A landscape with many valleys, sampled at points; each row gives a point and its height.
A ball rolls from a point to the lowest of its 2 nearest points, and stops where none of them is lower. Distance is the straight distance between rows; heights are no part of it.
midul height 66.5: 22  -31  10  22  -5  20  -16  -12  19  10  7  16  -20  -2  -10  -10  -13  7  -11  -3  -30  -17  -2  6  -3  11  8  14  -9  -32  5  -5  8
mos height 25.7: 29  15  -23  -7  -14  -19  0  -1  -7  9  29  -22  15  -9  9  10  -1  9  6  27  34  0  4  6  -27  7  -15  -17  11  16  -13  14  -12
zosit height 17.8: -19  12  -15  -6  4  0  26  4  26  8  -2  0  8  -9  -11  6  12  -4  1  11  19  11  1  -1  9  10  24  6  0  17  10  24  1
Fim height 63.4: 24  -22  17  16  -15  19  -10  -10  16  -8  10  12  -21  6  -8  -13  4  5  -7  1  -22  -2  -18  14  2  18  5  16  -5  -40  -8  7  19
Ver height 34.3: 19  -16  10  31  -12  -7  -30  -5  13  -9  -9  1  -9  1  3  -9  12  17  -13  -4  -18  -5  -6  13  2  -2  21  7  -12  -29  8  -8  3
Lenaf height 20.5: 8  -6  -5  9  24  -17  -31  1  -4  -4  -2  1  -20  1  21  -15  -8  9  16  -10  -7  11  -2  -8  12  3  -11  -15  -23  5  -3  -22  1
sidi height 57.5: 4  -4  5  19  17  -1  -8  20  -11  7  -2  15  3  1  2  -11  -24  3  6  -34  -20  -16  8  -10  5  7  -8  -4  -16  -1  3  -7  -16
Peb height 32.3: -6  -10  -7  -1  -4  5  19  -9  1  2  -9  -5  8  3  -7  12  -13  4  -1  17  -5  -2  12  2  7  8  26  27  3  10  20  4  -11
kir height 67.9: 0  16  -19  1  0  4  20  -8  -1  -15  -13  -6  7  -1  2  5  11  13  7  6  17  17  5  -9  14  1  23  1  -2  2  -12  20  -18
zatek height 27.7: 13  15  -3  -20  -12  -28  -6  -8  7  -18  19  -24  -13  19  1  -5  16  8  0  17  25  8  3  -6  3  0  3  -30  -5  -4  -12  2  13
rafon height 46.3: -12  5  -27  -23  3  -15  3  -17  -11  0  8  -10  17  4  11  -9  -5  -5  6  21  17  10  4  7  -2  -9  -13  -4  10  19  -4  1  -13
rer height 45.1: -6  -5  -20  -9  6  -10  -18  -17  -9  3  13  -1  8  1  11  -14  -35  -6  5  -12  2  11  -2  2  0  1  -2  -6  -4  32  -24  -14  -13
mirit height 71.1: -9  7  -6  -9  14  9  5  1  -44  -2  -17  2  16  2  -1  0  4  2  14  -8  2  9  10  2  9  11  5  -2  -3  -8  -11  8  -24
vovi height 67.0: 7  16  -12  7  -2  0  22  3  -1  -7  -15  -3  9  -6  -3  13  13  9  -5  -4  -8  6  9  -10  8  -7  9  -6  -1  -3  -7  15  -21
Peva height 45.3: 9  -21  21  16  -24  -5  7  4  3  1  -8  -17  10  1  -15  2  -15  12  -18  14  9  -21  13  -1  6  9  11  13  0  -8  24  -8  -8
Vati height 62.8: 10  -3  17  12  -4  -22  -27  -10  12  -15  4  -24  -34  9  1  -8  21  18  -5  7  -5  13  -8  -1  2  -10  7  -14  0  -18  -9  -23  24
Giv height 48.9: 4  -6  -8  -6  3  -3  2  -4  -11  4  9  -3  8  4  -2  -7  -48  -5  5  -13  -3  1  3  -3  -2  7  10  14  -4  30  -18  -12  -14
Kobev height 17.1: 1  -8  7  18  -5  -3  20  9  16  -9  -2  0  5  0  -11  0  2  1  -16  13  -23  -18  15  -12  -8  -16  5  3  13  -25  20  11  4
fet height 69.7: -23  21  -14  -18  7  5  9  -11  -22  -13  -16  -7  28  1  -2  2  15  -4  4  1  28  12  -1  10  12  0  -2  -19  3  4  -18  19  -17
Libar height 23.6: 15  1  19  10  -17  -15  19  16  3  -12  6  -19  -2  -5  -7  7  12  9  -13  12  -10  -16  11  -4  -6  -9  6  -1  3  -23  11  6  7
podob height 21.4: 7  24  -6  -1  1  1  -7  7  -33  -1  3  2  4  -9  14  20  25  -4  15  3  8  -10  5  -4  -22  -2  -37  -20  1  -8  -9  17  -6
Patu height 44.9: 18  1  -6  2  14  28  7  -26  -17  -4  -13  3  -13  -5  17  4  -11  13  6  15  -19  -10  23  5  -5  -1  30  4  -26  -6  -10  1  -22
Pabo height 71.9: -2  3  -6  -10  31  1  -1  -5  -36  -9  -14  0  -4  3  18  -13  1  10  20  -10  3  5  8  -5  22  8  -2  -16  -22  -4  -21  1  -23
Sezov height 24.1: 10  30  -11  -2  3  -4  -11  1  -20  9  14  5  17  -7  7  17  37  -1  10  15  20  -10  3  9  -24  1  -22  -25  9  4  -4  16  1
lus height 63.8: 14  -6  4  13  -12  0  -8  5  4  3  5  8  -10  6  0  -1  13  9  -3  -20  -13  -2  6  -5  12  10  6  2  -3  -18  -5  -1  -7
Fudek height 40.2: -9  6  -5  1  -10  -5  -26  5  0  -5  -1  13  3  10  9  5  -9  -18  4  -8  16  5  -23  8  7  -6  -23  8  2  13  -1  -8  9
pob height 4.3: -3  8  -16  3  15  13  38  12  -8  4  -23  -7  17  -19  -27  25  11  10  -5  18  12  11  18  -3  -14  2  13  11  -2  7  5  38  -7
Rebob height 15.9: 19  1  -20  -9  -8  -20  -9  -5  -9  10  11  -9  8  -4  13  10  1  15  14  22  23  5  14  -3  -15  6  -5  2  1  21  -5  4  -16
penir height 54.8: 11  -15  25  17  -23  -14  -9  1  6  -4  -2  -18  -10  4  -12  -3  -2  11  -10  13  4  -9  -9  14  2  2  11  23  3  -11  15  -14  12
savam height 20.7: -4  6  7  15  2  5  13  21  -4  5  -1  7  2  -2  5  5  -11  -10  -6  -4  -14  -21  16  -17  -11  -6  -28  -7  5  -14  4  2  -7
Keni height 25.1: -14  16  -9  -13  4  -4  12  11  29  9  9  17  -1  -13  2  -3  26  -14  -5  8  12  4  -17  -7  3  -15  2  -3  9  19  19  16  24
Bifin height 13.1: -19  -14  -13  -16  5  21  -15  -1  -15  14  -12  17  -9  3  20  7  11  -13  6  -5  6  10  10  1  4  -4  -25  3  -5  3  -2  -6  -2
Nugu height 36.8: -2  -1  -1  -3  6  -1  27  -1  -14  4  -6  -15  18  -1  -12  15  -27  -4  3  18  -1  -6  24  -4  -4  5  19  12  5  8  13  4  -25
rop height 42.6: 8  -1  -15  -15  17  6  11  -20  -23  -10  -12  -11  -5  2  19  -2  -19  10  14  16  5  13  15  -7  1  -8  16  6  -10  13  -19  4  -13
Doki height 62.2: 9  -11  33  20  1  2  -1  -8  28  -6  -16  -14  -16  2  -18  -7  -3  29  -18  10  -7  6  -32  16  -27  -24  -1  16  20  -12  10  -12  28
kikit height 28.5: -9  11  0  -7  7  7  16  20  21  14  16  22  4  -7  -3  4  16  -19  -11  7  -1  -8  1  -3  -7  -16  -11  6  13  16  19  18  24
mogog height 14.8: -28  -14  -12  -7  -4  34  14  -3  11  2  -17  13  2  -2  -7  5  8  -11  -9  -4  -7  19  2  4  15  8  11  22  5  -7  16  16  23
Selur height 62.1: 9  -7  8  3  22  -3  -13  -2  -22  3  -11  14  6  -2  20  11  -13  4  24  -15  -12  2  17  -15  -4  0  19  0  2  12  3  -7  -19
Lelom height 12.3: -2  -5  -7  -1  10  -9  -8  0  2  11  -10  3  -8  -8  22  -2  2  0  -2  -3  -18  0  0  -20  -10  -17  -18  -14  -1  5  9  -24  -11
lof height 74.5: -8  -5  10  7  10  7  15  -6  6  -6  -8  11  -10  -1  -17  -25  -6  4  -5  -24  -21  2  -24  3  29  2  7  6  -8  -16  -8  -3  -3
geva height 47.5: 2  -7  -1  -9  20  17  10  -29  -7  -2  -11  5  -11  3  14  -6  -15  3  5  14  -28  -6  12  7  6  -2  26  11  -15  -5  4  -21  -10
Fala height 59.4: -1  11  13  -14  -17  2  0  5  -1  -7  22  5  -14  8  -1  7  17  -7  -3  -5  -7  0  -9  -13  -3  -5  -7  -21  0  0  -13  3  26
Kerab height 49.9: -19  10  6  -19  1  -13  -7  -3  2  -2  9  1  10  -7  8  -4  27  -12  -4  3  5  -5  -11  -1  0  -23  -21  -25  11  9  8  -6  -1
fikag height 19.1: -27  33  -4  -18  8  7  14  3  4  -6  9  5  33  -10  3  -4  29  -16  -4  10  25  -8  -14  14  3  -1  4  -26  7  17  0  29  8
bokiv height 34.0: -12  21  2  -20  -13  -12  -9  -2  3  -18  22  -2  -4  18  -7  -5  15  -6  6  8  28  7  -17  13  2  10  -2  -14  6  8  0  8  28
zipo height 36.0: 18  -21  24  34  6  -9  -16  3  0  -3  -12  -13  1  5  8  -4  -28  20  -2  3  -9  -23  18  7  -9  -1  29  13  -13  -8  14  -16  -12
Buk height 41.5: 30  3  -10  15  4  17  9  -12  -15  4  -12  -9  -18  -5  22  16  -6  19  7  18  -11  -12  22  -6  -15  6  11  7  -25  -15  -9  1  -21
Rog height 9.6: -23  -5  -14  -16  -1  24  0  5  1  10  -12  14  3  1  4  6  9  -17  -3  -5  4  12  3  4  9  -4  -15  15  3  10  6  6  9
Kisi height 55.2: -6  12  -17  -19  -6  16  -5  -7  -14  18  12  -4  8  11  -3  3  -12  -10  0  -7  7  3  10  5  -3  21  -11  -5  -7  12  -28  -10  -13
Mip height 26.5: 14  -26  14  17  2  -1  -5  2  17  -6  3  2  -5  -12  3  -13  5  -4  -11  -9  -41  -14  -2  -14  -8  -9  -12  -6  8  -50  -1  4  19
galip height 33.7: 14  -7  1  25  10  10  12  7  -1  15  -6  -1  -8  3  9  4  -21  8  0  -2  -24  -20  30  -17  -12  8  -5  2  -15  -13  4  -11  -15
Dulu height 75.2: -1  -9  2  -8  -24  1  17  -26  27  -8  -7  -23  -8  -9  -8  -6  -19  5  -9  37  6  -3  -15  10  0  2  21  24  0  6  14  -7  7
Raz height 65.5: -7  -15  14  2  16  -11  -30  0  -6  7  -8  3  -10  3  -4  -24  -10  -1  0  -20  -7  9  -32  8  3  -13  -25  -2  5  -1  6  -31  3
bet height 40.3: 2  -3  -8  -14  13  -1  16  -15  -25  -1  -3  -10  16  -3  5  6  -33  2  10  9  -2  12  21  -6  -8  0  22  3  5  20  -4  4  -26
buzem height 22.9: -35  27  4  -17  -3  14  15  1  11  -5  16  11  19  -9  -15  3  25  -24  0  -7  18  -8  -17  13  5  8  9  -20  7  12  4  25  24
bel height 55.8: -9  -19  12  6  25  14  -1  14  -14  8  -2  20  -1  -10  -4  -17  -23  -7  -2  -32  -29  -15  -1  -6  18  4  -8  4  -9  -15  6  -4  -8
Bifo height 46.7: -22  10  20  5  -12  0  1  5  8  -10  4  7  21  5  -31  -10  -10  -15  -7  -15  6  -8  -27  11  -9  -1  -14  4  25  4  8  -7  8
Vazod height 64.9: 13  -20  19  -4  8  6  1  -16  -3  1  1  -6  -8  3  -5  -13  -37  3  10  -2  0  -2  2  7  15  17  40  22  -11  11  0  -21  -4
ruri height 13.2: 18  -10  -9  10  -16  -29  -25  -2  19  -7  -1  -17  2  4  12  3  15  23  8  16  28  13  7  2  4  -2  13  2  -2  15  3  -5  -3
pep height 70.4: -16  13  -15  -8  9  3  3  -1  -27  -5  -21  9  23  -11  -6  8  30  3  9  -4  16  8  6  -1  8  1  -6  -11  4  2  -3  26  -26
dul height 41.9: 2  -4  -11  -2  -1  -16  -30  -4  5  10  11  2  1  3  7  -9  -13  -9  5  -14  2  4  -9  -1  -1  2  -16  -16  -2  24  -17  -28  -10
Gadez height 39.9: 16  16  -2  2  -9  -11  -11  13  -2  9  18  -8  -18  9  15  16  -6  -15  5  2  -3  -4  3  -8  -22  3  -26  -14  -8  8  -13  -12  8
meb height 73.4: -17  -1  1  -6  9  8  12  -3  -13  -3  -14  6  1  3  -4  -13  -11  -5  2  -17  -10  6  -9  -1  27  3  13  6  -12  -4  -6  -6  -13
miloz height 16.2: -4  6  -3  7  0  2  5  11  2  13  -8  3  6  -7  10  12  -5  -7  -3  -17  -10  -9  6  -20  -14  -14  -25  -14  2  7  3  -2  -22
vel height 64.2: 0  0  13  7  10  -24  -25  3  3  -21  0  -9  -27  8  5  -16  16  3  0  -5  1  16  -21  2  10  -13  -8  -17  -7  -13  -12  -15  24
Tis height 23.3: -12  36  -17  -23  0  -2  20  2  13  -4  19  -4  18  -3  -1  -7  18  -10  5  17  34  0  -8  7  -5  -1  7  -20  8  22  -7  27  15
gis height 33.6: -3  9  11  5  -3  1  5  22  37  14  22  20  7  -4  -24  2  11  -9  -10  -8  8  -6  -8  -1  -17  -3  4  1  17  21  23  17  24
Fomu height 18.1: 9  -6  -11  2  17  -28  -20  -15  -8  -4  -12  -11  -4  -4  29  2  -2  15  23  13  -5  11  11  -12  -10  -12  1  -13  -1  11  5  -16  -15
bod height 53.4: 8  -1  3  -4  -20  -1  7  -16  23  3  4  -5  -18  7  -12  -1  -1  8  -6  2  3  6  -11  -2  10  10  16  8  -4  -1  -2  -13  8
Labun height 44.4: 1  3  -32  -22  9  -3  6  -23  -19  -9  -7  -9  2  8  10  -2  -2  6  16  25  24  18  16  -3  2  1  2  3  1  9  -8  9  -12
matif height 22.5: 0  -21  12  14  -3  -4  -3  6  13  1  -2  7  3  1  -6  -8  2  -4  -12  -5  -31  -11  6  -5  -6  -13  -8  9  21  -30  22  0  13
gebu height 56.7: 15  3  10  -3  -25  0  6  1  13  2  17  -1  -26  10  -11  10  11  3  -4  1  -2  2  -1  -7  0  7  -1  0  0  -5  -4  -10  24
boku height 59.9: -5  4  8  10  5  1  -1  12  -1  5  5  9  3  7  -16  -10  -20  -12  -6  -37  -8  -9  -7  -2  7  13  -7  -2  -5  5  -13  -11  -12
tosa height 28.2: 2  28  -22  -21  -2  2  16  3  0  4  11  -6  9  -2  4  8  12  -1  2  20  34  7  6  4  -11  0  -13  -7  3  22  -15  23  8
sop height 56.3: 14  -12  24  21  1  -2  -1  0  23  -1  -9  -10  -23  7  -15  -12  -21  20  -13  5  -14  1  -17  7  -19  -17  -4  19  6  -10  6  -29  18
tabog height 62.4: -7  -13  -6  -1  -6  16  13  6  9  -6  -10  14  1  -15  9  2  20  -15  -10  -15  -13  7  -5  -10  18  -9  -2  2  3  -19  -10  22  10
fope height 53.1: -17  -10  13  -4  -2  17  -9  9  -3  6  6  20  1  -10  2  -7  14  -21  -8  -33  -3  -2  -20  -3  18  0  -15  -14  -2  -18  -14  7  -6
Pev height 40.8: 19  9  -4  9  0  -4  1  13  -13  11  1  -5  -22  7  20  14  -2  -3  8  0  -7  -1  16  -11  -10  16  -24  3  -19  -15  -11  -7  -3
maza height 60.9: 5  -1  2  6  4  -9  -12  8  -29  5  -5  5  15  9  4  11  -15  2  15  -1  -4  -6  14  -1  -7  6  7  9  6  7  7  -2  -25
Toze height 12.2: -22  17  -13  -1  14  10  41  19  12  11  -9  -7  16  -11  -19  15  16  -8  -3  18  12  10  7  6  -3  16  19  7  -7  10  9  36  2
mimo height 64.3: -19  4  -1  -1  2  18  20  18  -14  1  -11  7  21  -9  -6  15  16  -18  -8  -12  -4  -2  11  -3  2  -8  -16  -8  6  -3  -7  26  -12
tafes height 67.4: 4  -20  2  -15  -2  -8  5  -30  -2  -14  4  -18  -2  0  10  -15  -38  8  8  16  4  10  2  4  6  11  42  17  -1  15  -5  -11  -5
lorem height 23.9: 4  -1  -12  -6  3  -30  -21  -14  6  -12  4  -13  -8  16  9  -9  18  9  7  9  16  11  8  -10  11  -1  -3  -28  -1  -2  -11  -8  -5
vor height 51.6: -25  -1  10  -13  -4  9  -5  3  -8  6  7  8  15  -16  8  1  19  -21  -12  -15  4  -12  -15  -1  9  -12  -20  -20  5  -7  -5  -3  -17
nela height 35.5: 0  18  -5  -14  -8  4  -18  1  -5  -3  15  0  -11  6  20  10  7  -19  4  0  14  -2  1  -2  -9  -2  -33  -25  -10  14  -27  -6  12
Pon height 75.7: -6  0  19  -5  2  15  12  6  -2  -11  0  16  -23  0  -10  -15  0  -6  -5  -21  -17  6  -29  0  21  5  -12  2  -1  -25  -14  -1  19
bedip height 72.2: 1  6  4  2  18  8  15  5  -30  -3  -10  -3  10  8  -8  -7  -20  1  6  -13  -9  -1  13  7  16  12  14  9  -9  -7  -7  1  -20
kasa height 50.2: 11  -5  3  3  3  5  -1  -19  8  -4  -3  -1  -19  4  1  -13  -7  10  -2  2  -19  2  -6  3  7  1  12  12  -15  -8  0  -25  3
Zigo height 61.0: -11  3  9  -15  -17  19  10  7  -3  -10  9  8  -9  3  4  2  23  -13  -8  -18  -6  6  -4  -7  9  0  -3  -13  -3  -11  -20  23  19
Rul height 70.3: -1  -16  -6  -14  -23  -15  18  -29  8  -1  5  -29  0  -9  -6  -9  -27  10  -2  19  11  10  -3  0  5  14  24  16  2  15  0  -7  -9
Kuf height 5.1: 22  -6  1  16  -21  -20  -8  10  13  0  -4  -10  6  -2  6  9  8  21  -1  6  14  -4  7  2  3  -3  15  13  3  15  13  -2  -3
Fefes height 63.3: -17  -12  -3  -7  3  26  18  17  3  5  -17  13  3  -18  7  15  24  -14  -12  -10  -3  8  6  -13  12  -17  -14  -5  -4  -1  -12  26  -4
tafu height 62.3: 8  -2  11  9  -8  -8  -15  11  5  4  6  11  -12  5  -11  -11  4  1  -3  -37  -11  2  -14  -3  8  9  -3  -9  -4  -6  -11  -15  4
Rulep height 64.6: -7  -25  12  -4  27  -11  -23  -9  -11  2  -11  7  -14  -8  11  -26  -20  2  5  -9  -14  5  -24  4  18  -15  -4  4  -1  2  15  -33  6
vig height 30.3: 17  -17  15  24  -3  -8  -22  7  17  -18  2  -5  -15  1  1  -10  22  10  -13  -13  -26  0  -15  0  -3  -11  2  -6  0  -38  1  -3  24
felab height 18.0: -3  -14  -2  -1  18  0  -20  7  -7  4  -7  16  -22  -1  18  -16  -4  -6  3  -25  -5  5  -14  -7  21  -3  -17  -10  -21  -8  -7  -15  -2
fuza height 59.2: -3  6  -10  -10  3  5  -8  2  -26  10  3  2  28  8  -6  13  -2  -8  7  5  5  -8  10  12  -8  13  -7  9  11  14  10  -3  -22
zemu height 7.1: 14  3  18  -3  -24  -6  28  15  13  1  19  -15  -2  2  -18  15  3  5  -16  16  6  -22  12  -7  -8  4  10  -1  6  -4  13  10  12
lumu height 24.2: 22  -9  6  17  22  -21  -27  -3  -3  0  2  -16  -18  -1  17  -15  -14  21  14  3  -14  1  5  0  4  7  12  -2  -23  1  1  -31  -3
nem height 26.6: -39  8  14  -23  -9  23  0  -5  11  -3  11  14  7  -10  -11  2  18  -21  -4  -16  14  0  -29  14  2  5  -8  -13  14  11  -4  20  30
logep height 38.8: -3  6  -7  0  2  -1  -21  4  0  6  1  6  3  -2  22  6  -6  -15  4  -14  9  -7  -8  -2  -7  -1  -31  -24  -9  18  -26  -18  -11
mis height 40.4: -2  -3  21  18  -15  -1  15  20  44  -1  11  14  -4  -6  -29  1  2  7  -12  0  9  -2  -18  -7  -9  -2  13  10  19  10  26  20  34
lavup height 22.8: -13  -8  8  -6  -10  -7  -4  -8  12  1  -1  4  2  5  -16  -4  6  5  -1  7  -3  8  -15  8  5  7  10  23  18  -9  29  -9  8
lel height 65.7: 17  -18  -1  18  -2  18  -2  1  5  3  0  10  -7  1  1  -4  -2  3  -5  -12  -27  -10  14  3  11  19  10  16  -13  -33  -10  7  -3
ris height 37.6: 18  7  -10  15  11  2  7  -1  -10  6  -7  -1  -17  -2  23  1  -12  10  14  -1  -25  -9  17  -10  -5  11  -10  4  -27  -12  -4  -6  -11
tek height 65.8: -11  16  -10  0  -3  12  29  10  -13  0  -10  -10  13  0  -16  18  4  -5  -8  -3  1  3  11  -4  -1  -1  -3  4  -2  -5  -6  16  -14
Sadem height 54.4: -10  -30  12  3  8  12  -9  14  -5  12  0  22  1  -11  -1  -15  -4  -17  -8  -35  -18  -4  -16  -6  18  -3  -15  1  2  -26  3  7  -8
Muna height 31.7: -6  10  -15  -10  4  18  27  19  10  21  3  13  8  -8  -1  15  15  -14  -8  11  6  -7  19  -3  -11  -4  -16  7  3  21  10  17  10
vib height 18.5: -11  -12  -9  2  -8  13  0  -12  19  0  -15  21  -5  -2  -10  0  9  -7  -2  -7  -13  12  -15  1  15  4  10  15  13  -12  24  6  18
zan height 43.2: 16  -19  15  28  -2  9  -14  -7  17  -9  -9  1  -7  0  0  -4  -32  10  -13  1  -19  -16  5  7  -5  -13  29  23  -13  -4  14  -10  -3
zito height 29.0: 20  -15  19  19  10  -17  -24  0  -15  3  0  -11  -7  3  21  0  -17  19  19  4  -13  -6  19  -4  -12  12  18  9  -10  0  12  -24  -15
zape height 57.4: -3  16  -19  -23  -4  10  -6  -8  -25  14  9  -11  25  12  -3  9  5  -7  2  -1  14  0  11  18  -5  21  -9  -12  7  5  -12  -3  -22
lil height 68.9: -17  17  -28  -16  -1  8  19  -7  -7  -12  -18  -16  19  2  -8  -1  0  5  7  1  32  25  5  2  7  11  12  -13  -2  14  -21  22  -10
vodak height 48.3: -10  22  -12  -21  5  -21  -4  -11  -5  -9  8  -4  25  1  9  -3  16  -8  6  22  22  -4  -6  10  -6  -17  -20  -23  11  17  -7  2  -1
rel height 43.1: -17  10  8  -1  -8  2  -11  7  0  -6  5  11  23  9  -7  5  -4  -26  -5  -12  4  -13  -22  17  0  -1  -22  8  14  8  2  -4  10
Gufid height 50.1: 21  -12  9  23  3  -8  -22  -5  19  -2  -7  -14  -21  3  4  -2  -25  17  -14  8  -13  -3  -9  14  -11  -20  10  23  -8  -4  8  -29  14
faki height 67.1: -2  -9  23  12  6  -8  -20  6  13  8  -6  -1  -9  3  -15  -14  5  6  -10  -16  -12  10  -29  2  -12  -21  -21  -4  23  -3  10  -22  19
bar height 45.5: -20  4  12  9  -10  -2  19  9  34  -4  1  8  6  -9  -31  0  7  -2  -5  -3  0  2  -22  -1  3  8  20  9  20  -3  25  21  20
poba height 19.5: 10  -5  -15  -2  -10  -38  -32  -7  9  -2  18  -23  5  10  8  -7  11  15  6  16  31  22  11  0  -3  2  -3  -21  4  18  -9  -4  -1
baso height 15.7: 4  -10  -3  2  12  -25  -19  -8  2  -3  -13  -12  -3  -1  22  -2  0  9  6  13  -20  4  7  -4  -7  -25  1  2  1  6  19  -25  -1
reda height 39.1: 21  -11  4  24  -19  -2  -9  -7  2  -18  -5  4  -2  -1  10  -3  17  9  -9  16  -17  -12  1  17  7  -2  19  6  -17  -32  2  14  -12
rozop height 60.4: 17  -10  20  1  -13  13  3  -5  4  -6  18  11  -35  10  -13  -1  10  1  -5  6  -17  4  -16  7  -2  14  -7  11  1  -28  -7  -5  31
Nunus height 35.4: 3  -22  10  31  -10  0  11  10  0  3  -4  1  8  7  -14  4  -28  12  -8  10  -1  -29  35  -12  -1  4  10  8  0  -23  16  0  -14
mobik height 17.4: 8  24  -17  -4  -1  18  15  14  -25  6  -5  -5  5  -11  -1  22  21  1  6  1  12  -1  18  0  -27  -3  -25  -5  6  -4  -13  29  -3
ket height 27.4: -16  -1  -6  -13  -4  -6  2  -8  -1  7  1  4  13  11  -8  -3  -9  -5  8  15  1  5  2  6  6  5  6  27  15  15  26  -9  -2
zipip height 62.9: 8  -14  12  -2  15  6  -11  -4  -16  0  -5  13  -5  2  10  -1  -26  -1  17  -14  -14  -1  10  0  11  6  28  15  -2  8  7  -13  -6
ruf height 60.0: 10  -10  16  9  -15  -18  -17  -13  15  -9  -1  -18  -21  5  -7  -8  12  16  -7  23  2  13  -16  14  -2  -3  12  12  6  -11  6  -22  22
rar height 37.1: -4  9  -4  -6  -11  -21  -22  1  0  -17  14  -3  -7  18  0  -1  2  -9  5  8  22  13  -17  10  4  0  -14  -7  5  8  -10  -11  20
Retil height 52.4: -1  1  -13  -7  2  14  8  -1  -10  17  0  -1  5  8  -7  2  -27  -6  -3  -15  -4  3  14  -9  -5  8  -2  3  -8  22  -19  -12  -15
kebi height 11.3: 10  16  -21  2  11  19  24  14  -24  10  -15  -5  17  -17  -25  25  9  10  3  10  22  3  22  5  -26  -6  -11  10  1  9  -2  34  -6
duga height 14.5: 20  4  -15  4  -10  -11  -5  8  2  7  6  3  11  -2  4  16  6  10  7  13  22  1  14  0  -3  8  9  14  1  21  7  14  -11
Kap height 24.4: 0  12  3  -3  -8  14  36  21  9  10  13  -2  1  1  -13  17  7  -4  -15  9  0  -15  22  -10  -13  -1  -2  4  5  -1  7  24  13
rom height 30.7: -24  19  7  -19  -18  5  1  -5  11  -14  6  4  -2  9  -12  -4  10  -13  8  -10  21  10  -27  9  5  4  -5  -3  11  -1  -6  3  21
sagen height 32.2: -2  21  -13  -18  -9  9  4  1  2  9  13  -5  0  0  8  17  18  -12  2  0  20  -3  9  1  -10  -6  -17  -22  -2  18  -19  7  6
ladu height 15.5: -20  -19  -5  -19  15  19  -17  -8  -10  9  -7  14  -21  1  22  -2  3  -10  2  -15  14  8  -5  -10  22  -8  -16  -9  -12  1  -6  -15  -7
Vano height 48.7: -29  6  16  5  -7  2  17  8  19  -2  -1  9  13  1  -34  6  -6  -13  -8  -17  -5  4  -23  0  -3  4  -4  4  25  -2  22  10  8
gir height 21.9: -17  10  -14  -6  -2  -6  13  -6  37  -4  -4  9  1  -7  -6  -7  22  -1  -1  6  14  18  -13  -6  14  -2  20  -2  9  13  16  11  16
pir height 27.5: 11  -4  4  28  -4  -5  9  17  -5  2  -3  0  2  6  -3  6  -21  10  -1  6  -8  -21  33  -19  -17  -4  -15  3  -2  -19  3  0  -16
vevon height 63.9: 0  -14  13  -5  30  -9  -10  -3  -14  1  -9  8  -2  -2  12  -18  -31  -3  13  -13  -20  -2  -4  2  9  -15  13  7  0  8  14  -23  -2
Nit height 28.4: 23  32  -12  -14  6  -9  -7  -1  -18  0  26  -11  22  -9  7  15  10  1  5  23  26  -17  -1  20  -28  5  -15  -28  14  8  -10  8  1

Where does a ball stop that starts at each point below?
vor: Rog
faki: Rog
Rul: fikag
lel: Rog
Doki: Rog
Vano: pob
Raz: fikag
Retil: fikag
Bifo: fikag
